The views of a scene show one set of named points, each view turned or mirrored, and shifted as a whole, with a little noise and some points left out.

Scene 1
View 1
<253>: [-14  39   6 -19 -16 -68 -11 -28  -9  17  -9 -22 -17  11   3  -4   6 -37
  -1 -27 -20  38 -12 -20  -3  16]
<85>: [-30   9  11 -51 -17 -49  -3 -42   5   8  -7 -19 -14   2  15 -24  13 -25
 -11 -53 -18  33 -15  10  -2   3]
<78>: [  1  47   7   0 -14 -66 -28   0 -23  18   6 -24 -20  17  25   7   7 -24
   4 -18  -4  37  -5 -22 -11  17]
<114>: [-11  41   5  -7 -20 -57 -17  -3  -5  18  10 -25 -17  14  16  -3   3 -28
   1 -14  -9  32   0 -15 -13  10]
<102>: [-17  31   8 -11 -24 -37 -17  14   9  15  26 -27 -15  14  27 -14   1 -13
  -6 -14   1  21   9   1 -22  -1]
<192>: [ -6  19  14 -32  -7 -61 -24 -32 -28  11  -6 -18 -18  11  35  -6  20 -13
  -6 -56  -8  41 -19  -3   0  13]
<255>: [-15  34   7 -13 -20 -49 -17   1   1  15  16 -24 -15  14  22  -9   4 -21
  -3 -19  -6  26   2  -5 -16   5]
<115>: [-29  56  -1  -1 -37 -48   4  13  34  22  22 -28 -15  14 -16  -9 -14 -48
   1  19 -18  18  17 -19 -24   1]
<68>: [ -4  44   8  -9 -13 -67 -23 -15 -19  17   0 -23 -18  15  17   3   6 -30
   2 -24 -11  38  -8 -20  -6  16]
<88>: [ 20   6  23   6  -2 -10 -67  66 -37   3  65 -28 -18  26 117  -5  21  55
 -12 -41  50  18  13  30 -32  -5]
<3>: [-24  18  11 -37 -20 -47  -8 -26   5  11   3 -21 -14   5  18 -20   9 -22
  -9 -40 -14  31  -8   5  -8   3]
<187>: [-35  29   4 -56 -20 -81  15 -84   6  16 -43 -15 -16  -3 -31 -16   9 -63
  -3 -47 -48  46 -29 -19  15  16]
<67>: [ -6   6  18 -47   1 -69 -25 -58 -39   6 -21 -16 -17   5  39  -9  29 -12
  -8 -78 -13  49 -34   2  13  17]
<35>: [-15  42   5   4 -29 -31 -19  38  16  17  42 -29 -15  20  28  -9  -6 -13
  -3   6   6  14  19  -2 -29  -5]
<5>: [-21  64  -3  17 -39 -40  -8  41  33  24  38 -33 -15  19  -3  -5 -19 -39
   2  34  -6  14  27 -21 -34  -1]
<212>: [-18  29   8 -26 -17 -59  -9 -25  -5  14  -2 -21 -15   9  13 -10   8 -29
  -3 -32 -16  35  -9  -9  -5  10]
View 2
<88>: [ 39 -16  39  -4 -30 -39  59  37 -23  43 -29  -4  17   7 -84 -59  48 -62
  19  11  -2 -25 -16 -18  52 -23]
<5>: [-28  -5  34   2  -4 -44  -9 -37  26  13 -11   9 -33  12  34  -8 -20  16
  -9  22  26   3 -36   7  28  13]
<102>: [ -2  -6  26   0  -5 -13   5   2   7   7 -23  -8  -4  -8  -3 -12   5   9
  -5  21   8  12 -11 -10  19 -10]
<114>: [  2   5  21  -3   4   0  -4   5   6   1 -23 -13 -10 -20  20 -16  -5  23
 -19  20  -7  -3  -3   0  11  -3]
<67>: [ 34  12   6  -5  12  58   1  58 -19 -17 -40 -37  25 -55  -4 -16  16  32
 -28  18 -39   6  35 -17 -11 -32]
<212>: [  6   5  17  -2   8  21  -8  17   1  -9 -29 -20   1 -31  18  -6  -3  35
 -22  22 -12  11   9  -8   0 -13]
<78>: [ 13   8  19  -4   5   3   2  14   0   4 -21 -14 -12 -23  21 -32  -5  17
 -24  18 -19 -26  -1   6  16  -1]
<115>: [-26  -3  29   1   2 -20 -19 -30  27   1 -16  -1 -28  -3  42   3 -24  34
 -15  25  19  17 -22   3  15   7]
<68>: [ 13   8  17  -3   8  13  -3  15   1  -2 -25 -18  -9 -28  25 -23  -6  27
 -27  19 -19 -15   5   4   9  -3]
<85>: [  6   1  15  -2   7  38 -10  25  -1 -15 -36 -24  16 -39   3  11   9  39
 -17  24  -7  40  19 -24 -10 -27]
<35>: [ -9 -10  33   0  -9 -34   9 -14  13  19 -19   2 -14   5  -1 -18   0  -2
  -1  20  18   4 -25  -4  30  -1]
<253>: [  7   9  14  -2  11  22 -13  16   4 -11 -27 -21  -6 -33  31  -9  -8  40
 -30  22 -18  -1  10  -2   0  -8]
<192>: [ 26   7  14  -5   6  35   4  39 -11  -7 -35 -26  13 -40  -1 -19  12  21
 -23  19 -27   0  19 -11   0 -20]
<187>: [ -3  15   3  -1  26  65 -38  21   7 -38 -34 -35   3 -60  57  22 -17  83
 -42  27 -22  37  30 -10 -31 -18]
View 3
<88>: [  11   15  -46   -7  -23  -37  -40  -14   24    3  -76  -68   33    5
   33   40   48 -102  -27   24   -3  -38   29   56    6   31]
<115>: [-12   5 -37 -30   7   8 -20  16 -29  39  11   4  11  -5  40  37 -58  -9
  18 -11 -39  16 -23 -40  36  29]
<255>: [  6  -2 -30 -21 -12  -7  -5  -3 -17  18  -2   1  17   2  24  46 -20 -35
  14   5 -18  12   4 -15  12  19]
<35>: [ -7  12 -42 -23   0  -5 -34  11 -11  30 -21 -25  19  -3  42  33 -24 -41
  -1  -2 -30  -6 -10  -9  32  33]
<102>: [  1   8 -36 -16  -9  -7 -14   4 -11  18 -10 -10  16  -1  28  37 -16 -42
   6   0 -18   3   4 -16  21  25]
<5>: [-18  11 -44 -37  12   7 -41  20 -27  47  -6 -16  17  -5  55  35 -55 -16
   4  -8 -48   6 -34 -23  43  37]
<68>: [ 11 -22 -27 -32 -15  -5   6 -18 -26  18   9   9  14  13  21  62 -24 -23
  22  17 -25  23   0  -2  -3   9]
<67>: [ 32 -31 -13  -8 -39 -18  43 -34 -13 -12  18  29  11  16 -12  64  11 -44
  34  24   9  28  42  -7 -30  -8]
<3>: [ 10   2 -24  -4 -20  -8   9   0  -9   3   9  13   8   0   8  37 -12 -39
  23  -2   0  15  22 -39  11  16]
<85>: [ 12  -2 -22  -1 -22  -7  21  -4 -11  -1  18  23   8   0   0  39 -13 -35
  30  -3   4  22  26 -47   6  12]
<187>: [ 19 -31 -10 -14 -24   7  51 -13 -37   4  62  66  -2   9  -9  57 -43  -1
  56   0  -5  56  16 -66  -9  -5]
<253>: [ 13 -23 -23 -27 -17  -2  15 -14 -29  17  21  22  10   9  15  59 -30 -19
  30  13 -21  30   2 -19  -2   7]
<114>: [  7 -11 -30 -27  -9  -3  -3  -7 -22  22   3   4  13   6  26  51 -26 -27
  16   9 -25  17  -3 -10   9  17]
<78>: [ 10 -22 -30 -36 -12  -7  -2 -17 -24  23  -1   0  17  13  28  62 -22 -28
  16  22 -31  17  -4  11  -1  12]
<192>: [ 22 -21 -22 -14 -29 -14  21 -25 -14  -1   8  14  14  13   4  59   0 -42
  24  20  -4  21  26  -5 -15   4]
View 4
<68>: [ 15  61   9   8 -17  30  16 -12 -10 -23  17   8   6  25 -13 -22   2   8
   4   1  -6 -17  25 -32 -34  -8]
<115>: [ 39  63  12 -20  -2  35  19   6  36 -52  63   5   0  35   2   2   3  14
  17 -21  17 -16 -12 -52  -3  -9]
<192>: [ -9  64   7   9 -35  19  23 -27 -26 -13 -13  -5   2  12 -11 -19  -2   8
 -24  -4 -25 -17  31 -27 -39  -5]
<88>: [-45  22  14  35  49 -24  74 -17   9  -3 -52  31 -12 -30  54 -48  -8 -54
  -7 -10 -38 -56 -31  -7  -3  41]
<5>: [ 40  53  16 -12  23  30  28  16  47 -53  64  18  -1  30  15  -6   4  -1
  32 -16  21 -25 -24 -49   6   0]
<253>: [ 19  68   8   4 -32  37   9 -15 -15 -23  20   1   7  32 -22 -15   2  18
  -2   2  -5 -10  34 -36 -40 -15]
<102>: [  4  55   9  -4  -2  16  34 -10  18 -34  18   5  -3  10  16 -11  -2  -3
  -5 -20  -9 -27 -11 -35  -6   5]
<187>: [ 21  90   2 -25 -86  49  -9 -30 -26 -36  32 -31   8  40 -46  13   1  53
 -34 -16  -8  10  50 -48 -47 -35]
<212>: [  8  67   6  -4 -32  27  17 -18  -7 -29  15  -6   2  21 -12  -9   0  16
 -16 -13 -10 -13  20 -37 -28 -11]
<255>: [  8  59   8  -2 -10  22  27 -10   7 -29  17   4   1  17   3 -12  -1   3
  -5 -14  -8 -21   3 -36 -17   0]
<85>: [ -8  73   3 -17 -55  21  20 -30 -10 -30   5 -21  -1  11 -10   5  -3  22
 -44 -27 -22  -9  17 -39 -26 -13]
<3>: [ -3  67   5 -15 -37  18  28 -23   2 -34   8 -12  -5   9   1   2  -4  14
 -32 -25 -20 -17   3 -37 -17  -5]
<78>: [ 16  55  12  14  -3  29  21  -8  -8 -21  15  14   5  24  -7 -27   2  -1
  12   6  -4 -22  21 -31 -31  -3]
<114>: [ 13  61  10   2 -16  28  20 -12  -2 -28  20   5   2  22  -5 -13   1   7
   0  -6  -7 -17  15 -35 -26  -5]
View 5
<253>: [ 21  -1 -22  -8  12  23 -15  -7  30 -13  -1 -17 -37  12  -2  13  12  13
  -5 -28   7  10  11   6 -12 -25]
<88>: [  1  83 -26  25   3  32 -56 -14  -5   3  33 -17  96 -21 -37 -22 -33  -6
  29 -17   2  38 -40  49 100  -1]
<102>: [ -2  25 -28 -12   9  22 -36  -3  -5   3  17 -38  12  -8 -11  13   3   0
  15 -11   2   6  -5   9   9 -17]
<68>: [ 25   7 -14  -6   9  30 -24 -11  29  -7   7 -14 -22   7  -3   1   9  15
   2 -30  10  13   1  12  -4 -27]
<3>: [-10  12 -48  -6  18  13 -15   3   9 -15  -4 -25 -13  -1 -12  33   2  -7
  -5 -14   0   9  16   7  11  -7]
<67>: [ 17   9 -43  20  24  17   9  -6  56 -40 -24  15 -36  18 -13  14  -6   1
 -28 -39   9  36  22  26  39  -3]
<114>: [ 15  11 -18 -14   9  27 -31  -7  14  -2  12 -28 -12   1  -5   8   9  12
   9 -22   7   8  -1   9  -7 -25]
<192>: [ 16  13 -34  11  17  22  -8  -7  39 -25  -9  -1 -21  12 -13   9  -3   5
 -12 -30   9  27  12  23  28  -9]
<85>: [ -8   3 -54  -2  24   9  -2   4  22 -27 -16 -17 -31   8 -12  37   3  -9
 -19 -18   0  15  27   7  12  -3]
<35>: [ -3  32 -20 -22   3  26 -53  -5 -19  15  31 -49  29 -16 -10   8   6   5
  30  -6   1   1 -18   6   1 -25]
<78>: [ 31  19  -4  -5   4  35 -35 -15  24  -1  19 -18  -5   2  -7 -11   7  19
  12 -31  11  15 -12  19   3 -32]
<212>: [  8   4 -32  -6  15  20 -15  -4  22 -15  -1 -19 -27   6  -7  19   8   5
  -5 -23   6  12  12   8  -1 -19]
<115>: [  0   3 -17 -37   4  24 -44  -2 -16  14  23 -58 -15  -8   3  22  24  10
  22  -8   1 -16  -1 -13 -45 -36]
<255>: [  5  18 -28 -10   9  24 -29  -4   8  -4  11 -29  -4  -3  -8  12   5   5
   9 -18   4   7   0   8   2 -20]
<187>: [ 11 -33 -43 -15  27  11  14   2  44 -33 -30 -11 -90  24   6  44  22   6
 -33 -29   6   5  43  -8 -34 -16]

Which points are out of place in each view (at most two, in the order of its rows)? Write - if all are in place.
view 1: <3>
view 2: -
view 3: <85>
view 4: <253>, <114>
view 5: <78>

Scene 2
View 1
<12>: [ -9 -25  -9   8  -1 -15  15 -12  26 -10   6  40  -3  31  -9  38   8 -20
  18 -20  -8  15   7  -4 -29  21]
<118>: [ -5 -24  -3   9  -2   8  14  -9  13  -4   8  29  -3  25 -12  42   4 -18
  28 -28   0  -1  10   3 -37  25]
<216>: [ -3 -14   0  26  -1   9  10 -14  11   0   2  25 -12  25 -18  35  -9 -17
  31 -22  -1  -5  16  -2 -44  33]
<144>: [  1 -20   5  10   1  53  11   3  -9   6  14   8   2  20 -15  45   3 -17
  41 -50  13 -30  16  11 -40  31]
<172>: [ -8 -41  -2  -7  -9  -5  25 -14  17  -9   8  33   0  23 -15  46   6 -17
  21 -20  -5   3   2  16 -40  16]
<200>: [ -7 -39   7  -1 -17  -3  28 -24  11  -4   1  25 -15  13 -26  43 -15 -14
  26  -7  -7  -3   4  28 -58  18]
<238>: [ -2  -2   9  44  -6   3   6 -28   7   5 -11  20 -30  18 -30  28 -34 -16
  35  -5  -5  -6  21  -2 -62  41]
<117>: [-11 -52  -1 -18 -17 -20  34 -21  23 -13   4  37  -4  19 -18  48   2 -15
  16  -7 -10   9  -5  28 -47   7]
<8>: [ -8 -37  11   9 -22 -30  30 -40  19  -7 -12  33 -29  11 -35  37 -32 -13
  21  16 -17   8   2  27 -71  19]
<76>: [ -6 -40   6  -9 -13  14  27 -13   4  -3   8  19  -5  16 -22  47  -4 -14
  29 -24   0 -12   4  28 -52  17]
<81>: [ -8 -23  -8  13  -3 -18  15 -15  26  -9   3  41  -7  29 -11  37   2 -20
  18 -15  -8  15   8  -6 -34  23]
<133>: [ -7 -40  12   1 -19  -7  29 -29  11  -4  -4  25 -20  12 -30  41 -23 -12
  26   0  -9  -4   3  32 -65  19]
<211>: [ -3 -12   6  35  -9 -17  13 -34  17  -1 -12  30 -29  19 -30  29 -32 -15
  27   5 -12   6  15   2 -61  33]
<42>: [ -7 -39  12   6 -23 -24  32 -39  16  -5 -12  30 -29  10 -35  38 -33 -11
  23  13 -15   4   3  32 -73  18]
View 2
<238>: [  3  -3  23   5 -19 -14   7  -1  -3  -5 -33   9   0  18   2 -14 -30   8
  23 -36 -27   2 -21  -4 -18 -24]
<8>: [ -2  18   0  -6   0 -20   4   3  -3   2 -14  32  21  21  14 -18 -12  12
  13   0  -9  53  -9  -4 -30 -32]
<133>: [  4  15 -10  -6 -15 -14   5 -10  22 -15 -12  28  14  23  13 -21  -6  28
   5 -16 -10  46  -8  -8 -19 -17]
<117>: [ -7  22 -16 -20 -10 -14   4   7  35 -16  -4  33  10  27  20 -21  10  29
 -12  -8  -5  47  -7   6 -35 -17]
<216>: [ -1  -1  12  -6 -27  -8   7   4  28 -21 -25   9 -12  23   7 -16 -13  20
   2 -44 -26  -6 -20   4 -22 -11]
<144>: [ 11  -3  -8  -1 -50  -2   8 -24  58 -43 -22   7 -15  25   6 -20 -10  45
  -3 -61 -26  -7 -17  -6  -1   8]
<172>: [ -6  17 -12 -19 -20  -9   4   5  44 -24  -7  24  -1  28  18 -20   8  31
 -15 -23 -11  28 -11   9 -31 -11]
<118>: [ -4   7  -1 -15 -26  -7   5   6  44 -25 -15  15 -10  27  13 -18  -2  28
  -9 -38 -19   6 -16   9 -27  -8]
<42>: [  0  17  -2  -3  -3 -20   5  -4  -1  -1 -14  31  23  20  12 -19 -13  16
  14  -4  -9  54 -10  -9 -25 -30]
<12>: [-14  13   1 -24 -16  -9   5  24  39 -18 -11  19 -13  28  17 -17   5  20
 -17 -25 -15   9 -17  20 -42 -13]
<200>: [  2  15  -9  -6 -16 -14   6  -8  25 -16 -13  27  11  23  14 -21  -6  28
   2 -19 -11  40  -9  -5 -21 -17]
View 3
<8>: [  3 -10  -7   3 -19  20   4  12   6  25  20 -31 -27  -4  -7 -19 -14  11
 -19   0  41  18   6  -7  -6  11]
<133>: [  3 -12 -11  -3  -8  17  17  13  -2  16  26 -26  -5  -3  -1  -8  -5  16
 -19  -9  35  19  -2  -9 -24  15]
<238>: [ 10 -28 -30 -13  -9 -19  -3  15   3  35  26 -32   2  19  -8 -12 -12   0
 -28  -1  14 -13   3  24 -37   8]
<12>: [-14 -48 -25  16   3  15  41   7 -17  10   7 -22  -5   0 -18   8  -9  -7
 -24 -22   4 -15 -11   3  -9  22]
<42>: [  5  -8  -7  -1 -15  18   8  13   4  21  26 -29 -18  -3  -3 -15  -9  15
 -19  -3  41  21   4  -9 -17  11]
<76>: [ -2 -21 -18  -2   6  16  38  15 -15   4  31 -20  15  -3   1   8   5  18
 -21 -22  23  16 -12 -11 -36  21]
<211>: [  5 -26 -22  -1 -13  -4  -1  12   4  34  19 -33 -14  10 -12 -15 -16  -1
 -25   0  20  -8   5  16 -19  10]
<200>: [  0 -16 -12   1  -5  17  25  13  -6  12  27 -24  -2  -3  -3  -3  -4  15
 -21 -13  30  16  -5 -10 -25  17]
<118>: [ -7 -42 -27   6   7   4  39  11 -18   9  20 -20  12   3 -10  10  -3   2
 -26 -23   6  -8 -14   3 -29  21]
<81>: [-12 -46 -23  17  -2  12  34   8 -14  15   8 -25  -9   1 -19   4 -13  -7
 -23 -18   7 -14  -8   4  -8  20]
<216>: [ -2 -41 -32  -4   4 -11  24  13 -11  20  23 -24  15  13  -9   4  -6  -1
 -28 -16   3 -17  -9  16 -37  16]
<144>: [  2 -35 -35 -16  21 -12  43  19 -22   3  41 -16  48  12   4  18  11  14
 -27 -31   0  -3 -20   5 -67  22]
<172>: [-11 -33 -18  11   4  22  45  10 -17   3  17 -18   2  -5  -8   8  -2   7
 -22 -24  16   4 -12 -11 -18  22]
View 4
<76>: [-30   3  -7  -6 -22 -10  14   0 -22  22 -28 -29 -18  12   9  28 -15 -14
 -24  -2  21   3 -20  16 -19  -3]
<8>: [-49 -27 -15  -9   0  -3   5 -15 -11 -20 -63 -22  15  11  18  10  -8 -21
 -29  -3  14  11 -21  38  -5 -26]
<200>: [-37  -9 -10  -7 -12  -7  10  -7 -18   5 -42 -25  -4  11  13  21 -13 -17
 -26  -3  18   7 -20  25 -13 -12]
<81>: [-44   5 -20   2  -3  31  20 -17   3  12 -23 -22  -8  12  17  28  21 -15
 -13 -10   0   4 -18  12   0 -13]
<42>: [-46 -27 -13 -10  -4 -10   5 -12 -16 -18 -64 -22  12  11  16  12 -13 -21
 -29  -4  17  11 -21  39  -7 -23]
<211>: [-41 -24 -18  11   3   1  17 -15  -1 -29 -45 -15  16  12   5  30  13 -21
 -22 -18   2  10 -15  25  -1  -3]
<172>: [-39   8 -12  -8 -15  16  15 -10 -12  26 -26 -28 -18  13  18  24  -1 -14
 -19  -1  13   2 -21  15 -11 -14]
<238>: [-29 -23 -14  18  -4 -12  21  -8  -5 -27 -37 -13  13  15  -4  40  10 -20
 -21 -24   2   9 -11  20  -7  14]
<117>: [-46   2 -14 -17 -11  15   8 -13 -15  19 -41 -29 -11  11  24  12 -10 -15
 -23   5  17   4 -24  25 -10 -29]
<133>: [-38 -15 -10  -7 -10 -12   8  -7 -18  -2 -50 -24   0  12  13  18 -17 -18
 -29  -4  19   8 -21  30 -14 -15]
<118>: [-32   9 -13   6 -14  11  23  -7  -6  19 -14 -24 -16  13   8  36   9 -12
 -16 -10   7   2 -16   7 -11   3]
<12>: [-44   7 -20   2  -4  33  20 -19   5  15 -21 -22 -10  12  18  28  20 -15
 -13  -9  -1   2 -18  12   0 -14]
<144>: [-11  13  -4  15 -31 -20  29  10 -22  29   2 -26 -27  16  -8  52  -6  -9
 -19 -18  16   0 -12  -4 -27  34]
View 5
<133>: [-10  21   2 -11 -34  52   7  13   5 -21   9  -5 -19  13   6 -10 -25  11
  -2  17  -4 -22 -12  -4 -13  -4]
<200>: [ -6  23   1  -9 -28  52   2  14   4 -24   4   2 -14  11   3 -14 -23  10
   1  17  -3 -21 -17  -8 -13  -5]
<117>: [  9  36 -21 -16 -23  52   2  10  14 -29  -6  17 -15  11   5 -13 -27   5
   1  17  -5 -20 -19 -20 -10 -11]
<76>: [ -2  25   7   3 -17  51  -7  18   1 -29   5  11  -3   1   4 -27 -18   9
  11  19   5 -22 -33  -7 -20  -7]
<8>: [-10  22 -11 -26 -46  53  18   7  10 -16   5 -12 -29  22   1   4 -31  13
 -12  15 -12 -19   5 -11  -5  -1]
<144>: [ -8  11  38  25  11  42 -21  27 -10 -30   7  12  29 -10 -16 -42  -2  18
  41  22  14 -17 -47 -13 -14   1]
<216>: [-11   9  20   2  -3  39  -2  17   0 -19   1  -4  15   6 -27 -14  -9  24
  32  20  -2  -9 -14 -28   5   7]
<211>: [-18   8   7 -16 -29  42  15  10   7 -12   5 -22  -9  19 -22   5 -20  24
  12  17 -12 -10  12 -23   9   9]
<238>: [-26  -3  29  -6 -24  39  12  15  -1 -10  11 -28   2  14 -27  -2 -13  29
  21  18  -8  -8   7 -19   9  14]
<81>: [  9  28 -14 -14  -5  41   1  10  13 -24 -13  11   5  12 -20  -8 -17  17
  22  19  -9  -8  -8 -41   9   0]
<172>: [  9  33 -11  -6 -10  48  -5  14  10 -30  -6  19  -1   6  -4 -20 -20   9
  13  19  -1 -17 -26 -25  -8  -7]
<118>: [  1  22   6   2  -2  43  -8  18   4 -27  -3  13  11   2 -12 -23 -13  15
  25  20   1 -14 -27 -25  -5  -2]
<42>: [-13  20  -6 -22 -46  52  15   8   7 -18   9 -12 -30  20   6   1 -29  11
 -11  17 -10 -21   2  -6  -8  -2]
<12>: [ 11  30 -15 -12  -1  41  -1  11  14 -26 -14  16   7  10 -20 -12 -16  14
  24  19  -7  -8 -14 -43   7  -2]
View 6
<172>: [  6  -1 -14 -12   6 -14 -10 -18 -19   3  -2  15   4 -10   0  -4  24   6
   0  24  13 -10 -18   0 -28 -16]
<118>: [ -3   9  -3 -12   4  -5  -9 -11 -18   4   5   2   4 -10   8 -15  29  10
  10  19  15 -17 -33   4 -26  -1]
<216>: [-14  13   6  -5   9  -3  -8  -8  -7   0   6  -8  10  -1  14 -19  34   9
  17   7   8 -20 -48   7 -21   9]
<200>: [ -5   1 -18  -4  13 -18  -9 -29  -1  -5  -6  13  13   7  -2   7  27  -3
  -9  10  -8  -7 -22   4 -26 -10]
<133>: [ -9  -1 -19  -2  17 -20  -9 -32   4  -8 -10  14  17  14  -3  11  27  -8
 -12   5 -12  -5 -22   3 -25 -11]
<76>: [ -3  11 -17 -13   4 -16  -7 -35  -9   4   6  12  -1  -3  -6   3  29  10
 -10  19   1  -7 -24   7 -31   1]
<81>: [  3  -6  -3  -5  11  -5 -11   6 -19  -3  -9   7  15  -7  13 -15  24  -1
  15  18  20 -21 -29  -4 -19 -22]
<211>: [-19  -2   0   9  24  -9 -12  -6   7 -16 -15  -3  31  20  14  -4  31 -15
  12  -8  -8 -18 -43   4 -13 -11]
<117>: [  8  -9 -22  -8  11 -19 -11 -22 -13  -2 -13  23  11  -2  -5   7  21  -5
  -9  22   6  -5 -10  -3 -26 -28]
<238>: [-29  10   7   7  22  -5  -9 -10  12 -12  -4 -14  26  20  17 -11  38  -6
  16 -13 -10 -21 -53   9 -15  10]
<144>: [-13  34  -1 -19  -7  -6  -3 -34 -12  15  29  -8 -14 -13   1 -17  39  30
   5  18   8 -15 -45  18 -34  38]
<8>: [ -8 -17 -19  10  28 -21 -12 -21  10 -19 -27  17  35  25   2  16  24 -26
  -9  -3 -17  -6 -20  -2 -16 -31]

Which points are out of place in each view (at most two, in the order of its rows)? Write - if all are in place.
view 1: <216>, <117>
view 2: <133>
view 3: <42>
view 4: <238>, <12>
view 5: <144>, <118>
view 6: <8>
